Each scene shows the same named points in several views. A view is turned or mirrored, and shifted as a whole, has a little noise and may leave points out.
In the rows, zero is written as 128.

Scene 1
View 1
Z104: [156 146  91 152 103 131 168 136  88 143 170 131 129 150 135 149 127 127
  89 120 115 155 164 173 140 139 137 163 123]
Z432: [158 145  83 126 141 121 160 120  93 123 158 171 107 132 154 146 139 121
 100 114 117 157 155 201 143 168 131 152 114]
Z979: [175 143  64 120 156 115 163 114  82 114 137 204  94 121 151 162 155 117
  92  99 120 163 176 252 139 170 133 136  89]
Z467: [133 142 104 135 127 121 161 131 104 138 183 138 117 146 165 131 128 121
 110 130 110 144 128 150 149 170 131 169 138]
Z481: [135 144 103 123 141 122 156 123 112 129 181 151 111 140 170 126 128 124
 115 129 111 147 124 149 152 180 127 168 139]
Z722: [153 153  99 122 138 131 158 114 114 124 175 147 124 136 152 126 120 134
 108 124 116 156 140 139 154 173 119 169 140]
Z522: [198 168  72  89 181 147 150  78 126  89 139 192 120 105 135 132 122 153
 100 103 134 188 172 168 158 184  97 151 119]
Z922: [156 151  93 115 149 130 155 110 114 117 168 160 115 129 157 129 126 133
 109 120 119 160 141 156 153 180 117 164 132]
Z123: [160 149  88 137 125 127 165 125  94 130 164 151 120 139 144 143 131 128
  94 117 117 158 159 177 144 156 131 159 121]
Z636: [143 141  93 128 140 116 160 125  99 130 170 165 105 138 166 140 137 119
 107 122 112 148 137 182 146 174 131 159 124]
Z13: [141 162 122 105 152 144 147 102 149 118 199 122 137 136 165  94  97 150
 127 142 116 158 106  57 169 192  98 189 178]
Z630: [162 140  77 135 132 118 166 127  81 130 153 172 106 136 147 158 146 117
  92 109 116 156 167 223 138 157 137 148 101]
Z799: [108 131 118 129 135 109 156 135 110 142 198 142 102 151 193 119 130 110
 128 139 102 129  97 140 152 192 135 175 148]
Z916: [135 145 105 129 133 122 160 126 108 133 182 143 115 144 167 128 126 124
 113 130 112 146 127 146 149 175 128 170 140]
Z53: [139 155 115 120 137 138 153 114 131 127 193 125 132 141 161 108 106 141
 120 137 116 154 118  91 160 179 111 183 163]
View 2
Z979: [202 148 230 162 138 245 110 124 168 191 118 142 125 115  84 119  80 104
 134 141 150 148 137 118 115  87 127 124  94]
Z636: [166 157 175 141 113 180 128 122 137 147 100 135 122 122 109 154 103 104
 116 134 169 136 131 144 125  96 132 130 131]
Z722: [151 138 160 130 118 155 122 136 131 136 102 145 123 136 102 155  94 121
 113  97 161 139 135 152 126 127 126 144 132]
Z799: [148 167 143 131  89 141 136 112 116 119  86 133 118 119 129 181 123  97
 105 143 183 128 128 165 132  95 138 134 155]
Z481: [156 149 161 134 106 156 125 123 129 133  97 142 120 126 113 162 104 112
 110 118 168 136 133 155 128 109 130 138 137]
Z432: [176 150 192 146 127 203 123 131 148 164 108 137 125 125  95 138  89 106
 122 124 159 139 135 132 121 101 127 130 117]
Z630: [180 155 201 149 136 227 131 140 151 173 112 125 130 126  87 132  82  95
 126 130 158 132 135 122 114  95 126 120 114]
Z53: [132 134 132 118 105 112 126 134 116 111  93 150 118 140 115 174 105 128
 102  83 167 139 135 169 131 140 128 153 148]
Z916: [152 151 154 132 109 158 132 129 126 132  97 136 122 129 111 163 103 109
 111 115 171 133 133 153 127 112 132 136 141]
Z467: [149 156 154 129 112 162 138 135 125 132  97 129 125 133 110 161 101 102
 111 118 173 129 132 150 125 110 130 133 145]
Z104: [150 152 163 129 138 198 152 166 133 149 108 112 134 146  88 143  79  94
 118 101 168 117 134 125 116 118 124 121 139]
Z522: [182 106 208 148 132 175  80 123 163 170 116 184 117 128  82 122  76 154
 124  74 132 172 144 145 125 139 119 159  87]
View 3
Z481: [116 137 129 107 116 119 130 146 116 144 118  89 112 154 102 124 109 142
 143 151 123 103 119 108 100 131 121 146 141]
Z522: [142 163  84  87 108 120  89 186 154 191 123  86  94 120 152 147 140 130
 183 145 131 109 148  98 148 126 157 105 196]
Z123: [122 155 127  95 160 116 138 147 119 129 122 104 115 139 109 149 123 129
 161 152 112 107 124 108 127 133 121 119 168]
Z636: [116 150 126 102 147 111 133 136 126 148 117  95 119 143  95 130 107 135
 153 137 123 105 129 105 117 146 125 137 149]
Z104: [118 152 140  95 174 118 153 147 106 102 120 114 118 144 106 157 125 128
 155 162 105 108 113 111 125 126 109 116 169]
Z13: [127 106 124 112  31 138 113 189  95 142 126  71  91 171 145 117 127 152
 125 194 123 100  93 116  67  88 120 151 138]
Z432: [120 161 118  95 163 109 130 140 134 151 119  98 119 134 100 140 115 130
 165 133 122 106 137 101 134 149 131 125 165]
Z467: [114 137 138 105 130 119 142 142 107 127 120  94 115 155  98 131 112 140
 141 156 117 104 112 111  99 130 113 144 144]
Z979: [124 183 106  88 197  99 121 129 161 173 116 104 122 113  94 146 113 122
 185 108 127 109 162  94 164 171 145 113 183]
Z922: [126 144 116 100 116 120 119 158 126 155 120  88 107 142 119 133 119 136
 156 151 123 105 125 105 115 129 130 132 160]
Z630: [119 170 123  92 193 107 139 131 135 141 118 109 123 128  94 149 114 125
 172 129 116 108 141 102 147 156 128 116 172]
Z722: [124 140 126 102 113 122 127 162 116 140 122  91 106 148 122 135 123 137
 149 162 119 105 116 108 108 119 125 133 158]
Z916: [116 136 134 107 121 119 136 147 110 134 119  90 114 155 102 129 111 142
 141 156 120 105 115 110  99 128 117 145 142]
View 4
Z123: [121 157 117 135 104 118 150 157 138 115 123 139 141  97 143 135 118 137
  98 133 109 124 132 142 107 123 143 125 118]
Z979: [134 166 127  84  74 115 190 160 162 106  84 153 162  90 140 131  95 133
  76 204  98 128 124 141 123 123 178 125  97]
Z799: [110 186 163 134 169 120 131 130 121 156 134 104 121  80 133 142 134 148
 151 113 132 152  90 141 123 177 143 124 129]
Z636: [118 169 136 121 121 118 154 149 139 130 117 130 139  90 138 134 119 141
 112 147 116 136 115 142 118 144 152 125 118]
Z432: [121 164 126 114 103 118 162 155 147 120 110 139 147  93 142 134 112 136
  96 159 109 131 123 143 117 133 155 125 113]
Z922: [101 149 119 129 121 122 138 163 147 143 123 136 135 100 153 128 125 134
 103 148 113 131 116 151 121 155 128 120 135]
Z467: [113 169 134 144 135 119 134 145 126 134 136 122 128  91 138 138 129 142
 124 113 120 134 117 143 111 145 136 125 127]
Z13: [ 66 130 110 169 167 127  87 166 134 185 161 122 108 111 168 120 158 134
 131  99 127 135 106 162 120 190  75 115 176]
Z104: [128 162 115 152 104 117 148 154 127 104 134 137 139  97 135 142 119 140
 102 107 110 120 144 138  98 103 143 131 112]
Z522: [ 87 119  90 108  86 123 146 189 178 148 107 162 147 115 175 107 120 120
  67 203  97 121 122 165 126 156 113 114 145]
Z53: [ 86 144 115 164 153 124 103 159 130 163 153 123 116 105 157 127 147 137
 125  98 124 132 113 155 115 168  97 119 157]
Z916: [109 163 133 142 138 120 132 148 130 141 134 123 128  94 142 136 129 142
 123 119 120 136 115 146 115 152 132 124 131]
Z722: [101 149 116 143 126 121 130 159 138 142 133 133 131 102 151 130 131 137
 109 127 115 129 121 151 114 150 120 121 138]

In a view up to two points have been moved. Name them for each view, in the order of its rows, or write none.
view 1 | none
view 2 | Z636
view 3 | none
view 4 | Z799

Scene 2
View 1
Z662: [151 129  65 192 122 112 138 126 120 166 124 132 112  89 165 116 192 126
 127 149 142  91 142 137  98 140 111  84 167]
Z854: [149 132  96 171 136 108 144 129 133 142  98 127 106  84 145 127 176 137
 124 133 125  87 139 121 111 141 120 114 171]
Z553: [138 114 160 108 123 130 122 140 145 126 141 134 114  84 134 123 132 158
 118 154 120 121  96  96 166 145 102 115 133]
Z604: [131 113 149 122 115 136 124 135 152 142 156 127 113  99 139 111 140 149
 126 150 135 117 102 103 161 145 108 108 124]
Z296: [132 103 187  78 113 142 106 143 149 125 173 137 118  89 133 116 113 167
 115 170 123 140  73  86 192 146  91 107 112]
Z747: [136 124 155 124 137 122 137 136 157 118 107 122 106  87 125 126 140 152
 122 127 115 102 114  97 151 144 120 139 146]
Z487: [129 116 158 122 122 133 131 135 160 131 139 122 110  98 130 114 135 150
 126 137 128 112 108  98 161 145 115 124 127]
Z230: [134 120 161 119 130 126 133 137 159 121 118 123 108  89 125 123 135 155
 121 133 118 108 109  95 160 144 118 135 137]
Z65: [140 125 158 119 141 117 137 138 153 113  98 127 107  79 122 133 138 155
 118 128 108 104 113  94 151 144 119 142 153]
Z395: [142 129  97 176 128 116 144 127 140 150 113 124 107  94 146 116 175 132
 130 131 135  89 138 124 114 141 121 110 157]
Z580: [137 125 115 161 127 123 141 130 149 143 120 121 107  97 140 116 163 138
 129 130 132  94 130 114 129 142 122 117 148]
Z497: [140 129 103 171 129 117 144 129 144 147 113 122 107  94 144 118 172 133
 130 129 132  90 136 120 118 141 122 114 156]
Z685: [121 120 216  82 142 134 137 142 188  90 103 111 102  93  96 128 103 168
 123 109 102 110  98  70 191 147 131 176 126]
Z862: [140 123 124 146 125 122 133 132 143 141 128 128 110  91 143 118 157 143
 124 143 130 104 119 111 138 143 112 110 146]
View 2
Z854: [126  81 186 147 111 106 127 119 117 153 107 167 142 140 154 174 145 104
 105 166 154  87 136 107 149 136 130 108  79]
Z296: [202  88 100 100 201 131 133 149 116 116  98 124  90 158 159 143 142 129
 128 105 170 108 120  85  53 141 160 103 164]
Z395: [125  95 177 142 116 119 124 115 115 153 106 170 143 139 145 171 138 116
 114 165 153  95 131 112 146 139 135 107  87]
Z862: [149  92 153 130 141 121 128 125 115 141 104 155 129 145 150 163 140 119
 115 147 158  99 129 103 118 139 142 106 110]
Z487: [178 106 125 117 166 129 129 125 105 129 103 154 133 148 149 150 126 127
 114 134 168 109 125 102  92 146 147 106 127]
Z580: [141  97 165 137 128 119 126 117 112 145 104 165 144 140 147 165 135 116
 110 158 158  97 130 109 132 142 136 106  96]
Z685: [244 119  88 114 198 107 140 122  67  99 105 164 176 146 170 133  90 116
  72 126 199 114 135 103  57 159 137 107 126]
Z604: [163 100 130 114 165 135 125 130 116 132 101 146 115 150 145 154 137 132
 128 130 159 107 121 100  92 141 151 104 136]
Z65: [194  88 136 130 160  98 138 128  94 122 105 158 153 145 170 154 123 103
  85 143 180  98 139 100  98 145 133 107 103]
Z747: [186  97 135 129 158 107 135 125  95 126 105 161 153 143 162 154 121 111
  91 143 176 101 135 103 100 147 137 106 106]
Z497: [130  95 173 141 122 119 125 114 113 150 106 169 147 138 146 169 138 117
 111 163 156  95 131 112 142 141 135 107  89]
Z553: [185  86 127 117 173 118 134 139 111 124 100 141 116 153 161 151 138 119
 113 126 168 101 128  93  82 141 147 105 132]
Z230: [189  99 128 122 165 115 134 127  98 123 105 156 143 146 160 152 123 116
  99 136 174 104 131 101  92 146 141 106 117]
View 3
Z230: [166 134 147 139  89 113 111 131 119 122 141 134 109 139 160 136 127 149
 112 116 150 102 108 157 120 141 115 172 125]
Z553: [146 132 147 142  91 101 106 118 134 104 133 127 117 135 148 125 124 150
 106 106 145 101 124 165 130 131 104 161 128]
Z487: [156 126 142 142 101 109 113 126 123 110 139 139 112 137 156 128 127 145
 103 115 145 106 120 156 119 137 115 167 125]
Z395: [212 133 139 146 111 132  95 144 126 144 108 121 140 132 149 146 154 166
 121 163 137 126 110 114  86 137 110 112 139]
Z604: [151 121 139 147 115 105 113 121 131 100 130 137 120 129 147 122 133 148
  95 117 140 113 133 152 115 132 109 147 130]
Z862: [182 131 143 145 104 117  99 131 130 125 117 124 132 131 149 135 141 159
 113 137 139 117 119 136 105 134 107 131 134]
Z497: [209 131 139 146 111 130  99 145 120 145 115 129 135 133 155 144 151 161
 119 158 138 126 108 117  86 140 115 122 136]
Z685: [147 135 153 128  67 112 128 136  98 122 179 156  75 152 182 140 106 130
 113  92 167  83  87 180 137 150 133 236 112]
Z296: [106 123 144 144  99  85 116 101 142  73 142 135 109 131 142 108 114 141
  89  80 143  95 143 186 145 126  99 174 123]
Z662: [220 134 138 152 121 129  83 138 140 143  83 106 161 126 135 142 165 177
 121 173 126 134 125 102  79 128  96  74 147]
Z65: [178 145 153 135  71 117 102 136 117 134 139 123 111 144 162 146 126 154
 126 120 152  97  94 157 125 141 112 175 127]
Z747: [178 139 149 137  83 118 106 136 117 132 139 130 113 142 163 144 129 151
 120 125 150 102  99 151 117 141 117 172 126]
Z854: [218 142 145 144  95 131  85 144 128 152 101 108 144 133 148 151 153 172
 131 162 137 121 104 116  91 136 104 109 141]
View 4
Z497: [123  65 109 122  98 102  98 129 107 120 126 145 118 136 127 150 145 142
 132 143 162 120 117 110 124 163 120 170 134]
Z296: [100 137 150 163 180 184 130  98 142 141  97  78 136 136 113 128 123 128
 175 129 172 169 140 143 173 135  90 118 155]
Z662: [100  67 107 110  83  77  82 128 114 118 136 164 124 135 148 154 154 112
 113 159 162 136  90  91 120 172 129 186 158]
Z747: [131  72 122 149 134 143 109 120 107 124 105 107 118 135 106 136 136 167
 153 117 173 122 145 131 144 148 114 145 122]
Z580: [124  75 112 127 109 114 107 127 110 123 124 138 119 136 125 150 140 141
 138 140 163 123 123 115 128 159 114 162 132]
Z65: [129  65 125 155 137 143 102 117 106 123  99 100 119 136 101 132 140 172
 150 109 181 124 146 130 149 146 119 144 123]
Z604: [111 114 131 139 144 149 125 115 127 133 117 115 127 137 123 143 129 128
 159 143 161 146 129 129 148 148  96 139 145]
Z553: [110 102 136 153 152 157 114 108 127 132 103  97 129 137 112 131 132 142
 158 126 174 150 136 132 157 143 106 137 145]
Z487: [124 102 127 142 143 153 125 118 120 133 112 110 123 136 114 141 129 146
 161 132 164 134 141 134 146 147  97 137 130]
Z854: [115  51 108 125  93  91  82 126 104 116 122 145 118 136 129 146 153 141
 120 136 171 124 110 102 126 164 132 178 140]
Z862: [115  84 120 134 121 125 104 121 116 126 118 128 123 135 125 143 140 137
 141 139 166 135 121 118 138 156 114 156 142]
View 5
Z395: [139 164 135 167 100 114 107  98 130 105 151 104 131 124 124 132 126 145
 144 120 135 114 116 124  98 120 153 129  98]
Z580: [141 156 143 155 111 118 127 108 128 106 134 109 132 130 118 133 129 142
 140 120 134 116 127 132 104 127 153 132 105]
Z497: [142 163 137 163 105 116 112 100 128 103 145 105 132 128 122 133 127 146
 143 119 135 115 118 127 100 122 152 128  98]
Z65: [168 138 148 134 143 121 148 119  98  86 106 129 162 151 110 141 128 148
 123 107 129 124 154 158 121 119 137 131 103]
Z604: [139 130 145 128 117 116 160 141 132 127  98 120 141 128 126 140 134 124
 119 130 132 129 176 131 119 152 163 146 126]
Z747: [159 141 151 135 139 123 151 119 107  94 106 125 153 150 109 137 130 145
 127 112 130 123 151 156 118 124 140 134 106]
Z487: [144 135 155 129 128 123 166 134 124 115  98 123 140 141 112 136 134 133
 124 124 132 123 162 144 117 143 153 142 121]
Z662: [133 170 116 180  78 100  77  97 140 117 172  93 130 102 146 138 125 137
 146 124 137 117 117 100  96 123 167 126  93]
Z230: [153 134 156 128 138 125 167 129 114 103  96 126 147 148 107 136 132 139
 123 118 130 123 159 153 120 134 144 139 117]
Z685: [171 120 180 106 178 143 210 138  92  81  58 145 159 180  78 134 134 148
 116 107 124 122 170 191 129 130 124 140 121]

In a view up to two points have been moved. Name them for each view, in the order of its rows, or write none.
view 1 | Z854
view 2 | Z580
view 3 | Z487, Z497
view 4 | none
view 5 | Z604, Z230

Scene 3
View 1
Z158: [173 131 113 133 148 132 167 120 146 138 112 177  93 106 145 137 127 143
 106 107 121  87 100 129 134 131 136 107 111]
Z328: [158 135 108 141 140 142 160 138 128 134 133 163 102 127 136 147 125 136
  94 117 146 101 110 141 139 129 141 106 116]
Z732: [159 136 110 144 130 152 150 145 106 132 134 157 117 148 117 159 126 131
  74 145 163 124 130 143 152 122 133 112 112]
Z583: [155 134 106 144 131 149 158 140 114 129 135 157 107 140 128 150 125 126
  83 132 159 109 121 138 146 128 140 113 117]
Z41: [133 136  98 147 140 142 168 152 126 134 165 150  92 125 149 144 121 131
 102  86 168  91  97 162 136 137 161  99 131]
Z602: [201 129 125 127 142 138 156 104 140 135  75 189 107 117 126 142 133 143
  91 151 102 103 122 101 142 120 109 120  97]
Z515: [181 131 117 131 146 135 162 117 143 137 102 180  99 111 138 141 129 144
 101 121 117  94 107 123 136 127 128 110 107]
Z469: [158 130 107 140 139 142 167 128 133 129 126 165  94 120 142 139 125 128
 101 112 140  87 105 129 137 134 144 113 119]
Z311: [155 142 108 146 139 145 148 154 110 141 150 157 118 141 125 161 123 146
  78 125 167 128 121 165 147 122 138  96 112]
Z473: [166 132 112 141 128 151 155 130 115 126 116 163 111 141 120 150 129 124
  80 150 147 112 128 122 149 124 130 121 111]
Z706: [147 129 104 143 127 151 168 133 122 120 130 156  95 134 134 141 126 113
  94 126 153  89 115 123 143 135 147 124 125]
Z144: [152 130 104 143 128 149 165 132 121 122 128 158  98 134 132 143 126 117
  92 128 152  93 115 124 143 131 144 121 120]
Z380: [161 130 110 139 137 144 165 127 130 129 122 166  97 123 138 141 126 128
  96 121 139  94 111 127 139 132 139 114 117]
Z887: [151 136 105 145 136 146 158 147 116 133 146 156 107 137 131 152 124 132
  86 121 162 110 116 149 144 129 143 106 118]
Z695: [150 126 103 145 117 160 166 129 110 112 123 153 100 148 122 144 127 100
  83 151 157  96 127 110 150 131 141 134 122]
Z147: [147 132 103 146 127 153 162 141 114 124 139 153 103 142 130 148 123 120
  85 130 164 103 119 137 146 130 146 116 122]
Z686: [132 132  97 148 133 146 172 146 126 125 157 148  89 127 147 139 121 120
 103  95 166  83  99 148 136 141 162 108 132]
Z375: [158 128 107 141 127 152 165 126 122 119 117 161  99 135 128 142 128 114
  89 139 146  95 120 114 146 131 138 128 118]
Z749: [124 136  94 151 141 142 171 157 127 132 176 145  88 123 156 142 117 130
 107  76 174  86  91 169 133 141 170  97 136]
Z241: [168 135 113 142 129 152 148 137 106 131 121 162 120 147 113 158 128 131
  71 156 153 125 135 132 153 120 126 116 106]
Z742: [161 131 107 134 157 124 176 125 161 141 130 175  79  90 165 130 123 149
 126  68 122  68  80 144 122 140 152  96 122]
View 2
Z241: [145 160 123  96 144 135 113 116 187 123 146 144 127 131 154 119 105 105
 110 108 144 149 150 110 125 153 109 106 129]
Z380: [136 122 130  97 144 128 100 112 164 124 121 122 130 137 136 105 103 104
 126 123 138 115 130 138 136 157 121 114 129]
Z147: [146 140 135  90 156 125 110  97 164 120 128 141 136 127 139 136  95 106
 114 111 149 120 140 137 127 165 111 113 127]
Z686: [137 121 142  94 154 123 109  89 144 119 120 129 143 128 123 132  85 106
 121 118 143  87 126 165 137 185 112 127 130]
Z473: [145 145 126  93 148 130 105 115 181 124 133 136 127 132 149 116 107 105
 117 114 145 142 143 116 126 147 118 103 127]
Z515: [127 116 125 105 129 135  96 131 174 130 126 106 125 144 138  76 111 104
 132 135 128 119 124 132 143 150 126 114 130]
Z742: [116  89 138 110 129 131  96 115 142 127 114  92 138 144 113  76  94 105
 140 144 120  69 104 177 157 180 125 136 132]
Z732: [145 162 128  97 145 133 116 108 181 121 147 148 132 128 149 129  98 106
 108 106 146 139 149 121 126 165 104 113 131]
Z158: [127 111 130 104 134 133  99 122 163 127 122 106 131 143 131  83 104 105
 132 134 129 104 121 144 145 160 125 120 131]
Z328: [134 131 133 101 140 132 108 110 164 123 132 127 135 134 136 110  96 106
 121 121 138 110 131 144 138 170 113 122 131]
Z887: [138 149 134 102 143 132 117 103 166 121 141 139 137 127 137 126  90 106
 113 112 141 113 139 143 134 180 105 126 131]
Z469: [134 115 133  97 145 127 101 110 159 124 119 118 133 136 131 105 101 104
 128 127 137 106 125 146 137 161 122 117 129]
Z375: [145 125 129  86 156 122  98 108 168 123 117 129 129 133 140 119 108 105
 124 118 146 131 136 124 126 144 124 101 125]
Z41: [134 128 143 100 148 126 115  89 144 118 127 131 146 126 120 133  79 106
 118 117 141  80 126 173 142 197 106 137 131]
Z695: [155 132 130  77 168 116  99  99 168 120 113 140 130 128 143 137 107 104
 119 110 156 138 142 119 118 140 124  95 123]
Z583: [144 144 132  94 149 129 110 104 170 120 133 138 134 130 140 127  97 106
 115 111 145 124 141 133 129 165 111 115 128]
Z311: [137 166 133 106 135 139 125 107 175 120 156 147 136 127 144 126  86 107
 106 108 139 120 146 139 134 188  95 130 133]
View 3
Z311: [ 92  86 130 121 127 116 132 160 151 125  98 114 156 174 144 123  81 133
 135 155 145 122 129 112 132 114 106 146  90]
Z695: [127 106 150 115 147 116 143 127 123 132 109 120 155 146 124 130 107 130
 160 131 124 112 111 125 129 140  96 133 149]
Z469: [122 134 141 137 150 124 128 155 126 119  96 124 145 131 136 130 100 117
 122 128 123 115 129 105 126 138 104 150 108]
Z742: [126 167 136 160 151 133 116 182 119 102  82 136 136 106 140 130  95 106
  85 118 115 111 148  81 121 141 112 171  72]
Z380: [121 130 142 132 153 124 128 151 128 121  99 119 144 137 139 129  99 117
 128 131 125 118 127 111 128 135 105 143 114]
Z241: [104  95 141 111 152 119 132 135 147 136 109 101 147 170 152 126  94 122
 155 149 140 129 118 131 135 120 106 123 125]
Z147: [114 100 142 121 134 115 139 145 130 127 101 124 158 153 126 126  95 135
 144 138 131 112 121 113 129 132  99 145 119]
Z706: [125 117 146 127 142 117 139 143 121 124 101 128 154 138 122 130 102 129
 139 130 123 109 121 111 127 141  99 145 126]
Z732: [101  88 137 114 140 117 135 142 147 131 106 109 153 171 144 124  91 130
 151 150 141 124 119 124 133 120 104 134 117]
Z515: [120 151 141 139 174 133 118 154 134 122 100 106 128 131 162 131 100  96
 118 129 122 130 132 115 130 132 113 136 106]
Z473: [110 105 142 115 155 120 133 135 141 134 109 105 146 160 148 128  98 119
 153 143 135 128 117 129 134 127 104 126 130]
Z602: [120 152 145 129 195 136 115 136 141 133 110  89 120 139 178 132 106  85
 136 130 123 141 123 133 135 130 115 114 129]
Z144: [121 116 145 125 146 119 136 143 126 124 102 123 151 142 130 129 100 127
 141 132 125 113 121 114 128 137 102 143 124]
Z158: [123 153 140 144 165 132 118 161 129 117  94 117 132 124 153 130  98 102
 109 125 121 122 136 104 127 136 112 147  98]
Z41: [112 109 134 137 114 115 136 173 125 111  87 143 164 140 114 125  87 141
 114 136 130 102 136  88 122 134 101 172  82]
Z375: [126 125 148 124 157 121 135 137 124 128 105 118 146 138 134 130 106 119
 143 127 121 118 118 119 129 140 102 136 136]
Z749: [113 107 132 140 104 113 139 178 121 105  83 152 168 136 104 125  86 148
 108 133 129  94 140  79 120 135  98 182  76]
Z686: [120 113 139 135 120 114 140 163 119 112  91 143 163 135 110 127  94 141
 121 129 125  99 131  92 121 139  98 168  99]
View 4
Z375: [122 171 179  92 137 127 133 149 125 113 137 128 126 130 111 114 122 118
 113 121 113 118 129 141 131 130 142 155 125]
Z380: [115 158 161  99 126 123 154 151 133 108 141 135 126 127 111 105 113 112
 114 118 115 111 132 145 139 123 136 149 127]
Z887: [118 148 121  81 124 138 153 135 124 117 137 130 129 119 101  96 122 105
 115 129 125 121 126 142 120 142 138 148 128]
Z583: [120 157 144  83 130 134 141 138 123 116 135 128 127 122 104 104 123 109
 114 128 121 123 125 139 120 141 141 152 124]
Z732: [116 155 140  75 125 126 128 130 125 126 133 125 126 114 100 107 122 109
 116 132 122 135 116 131 104 153 150 155 115]
Z241: [114 159 158  80 122 112 120 133 132 130 130 125 124 113 102 113 116 112
 117 128 119 137 113 126 103 151 156 158 109]
Z695: [131 177 184  81 146 138 118 145 114 116 133 122 127 132 110 119 133 120
 113 126 114 123 128 137 123 139 143 159 127]
Z686: [129 155 124  86 140 164 169 145 111 100 142 133 132 135 106  94 133 105
 111 126 123 100 143 158 145 126 121 144 148]
Z706: [127 168 163  89 141 142 143 149 118 108 138 128 129 133 110 108 128 114
 112 124 117 112 134 147 136 129 133 152 134]
Z144: [124 166 163  89 137 136 140 146 122 111 138 129 128 130 109 109 124 114
 113 124 116 115 132 144 132 131 137 153 130]
Z41: [124 146 104  85 133 163 178 141 115 101 143 135 132 129 103  86 130 100
 111 128 127 102 141 158 142 128 120 142 147]
Z742: [108 143 135 124 115 129 208 165 144  87 154 152 129 135 115  86  96 104
 113 106 115  82 149 168 177  93 117 136 144]
Z749: [128 144  93  84 137 177 187 140 108  98 144 136 134 133 102  82 135  98
 110 130 129  97 146 164 147 127 115 139 154]
Z473: [116 164 170  87 127 116 126 141 132 122 134 127 125 121 107 113 116 114
 116 124 116 129 119 133 116 140 149 156 115]
Z515: [103 153 171 115 111  98 162 157 152 108 144 142 124 124 114 105  92 112
 115 110 110 110 130 144 145 112 142 147 119]
Z469: [117 158 156 101 127 129 161 153 132 104 143 138 126 131 112 102 112 110
 114 117 115 106 137 151 146 118 132 146 133]
Z328: [115 152 139  95 123 127 159 145 132 111 140 135 128 123 106  99 113 107
 115 121 120 113 129 145 134 129 136 147 128]
Z147: [126 161 145  80 137 143 139 138 117 115 135 127 128 125 105 105 130 111
 113 129 120 121 128 142 122 141 138 153 129]
Z602: [ 99 163 205 116 109  74 137 158 161 118 139 139 120 119 116 119  85 119
 118 106 104 123 119 131 132 118 157 154 102]

In a view up to two points have been moved. Name them for each view, in the order of its rows, or write none.
view 1 | Z602, Z887
view 2 | Z686, Z158
view 3 | Z473, Z375
view 4 | none
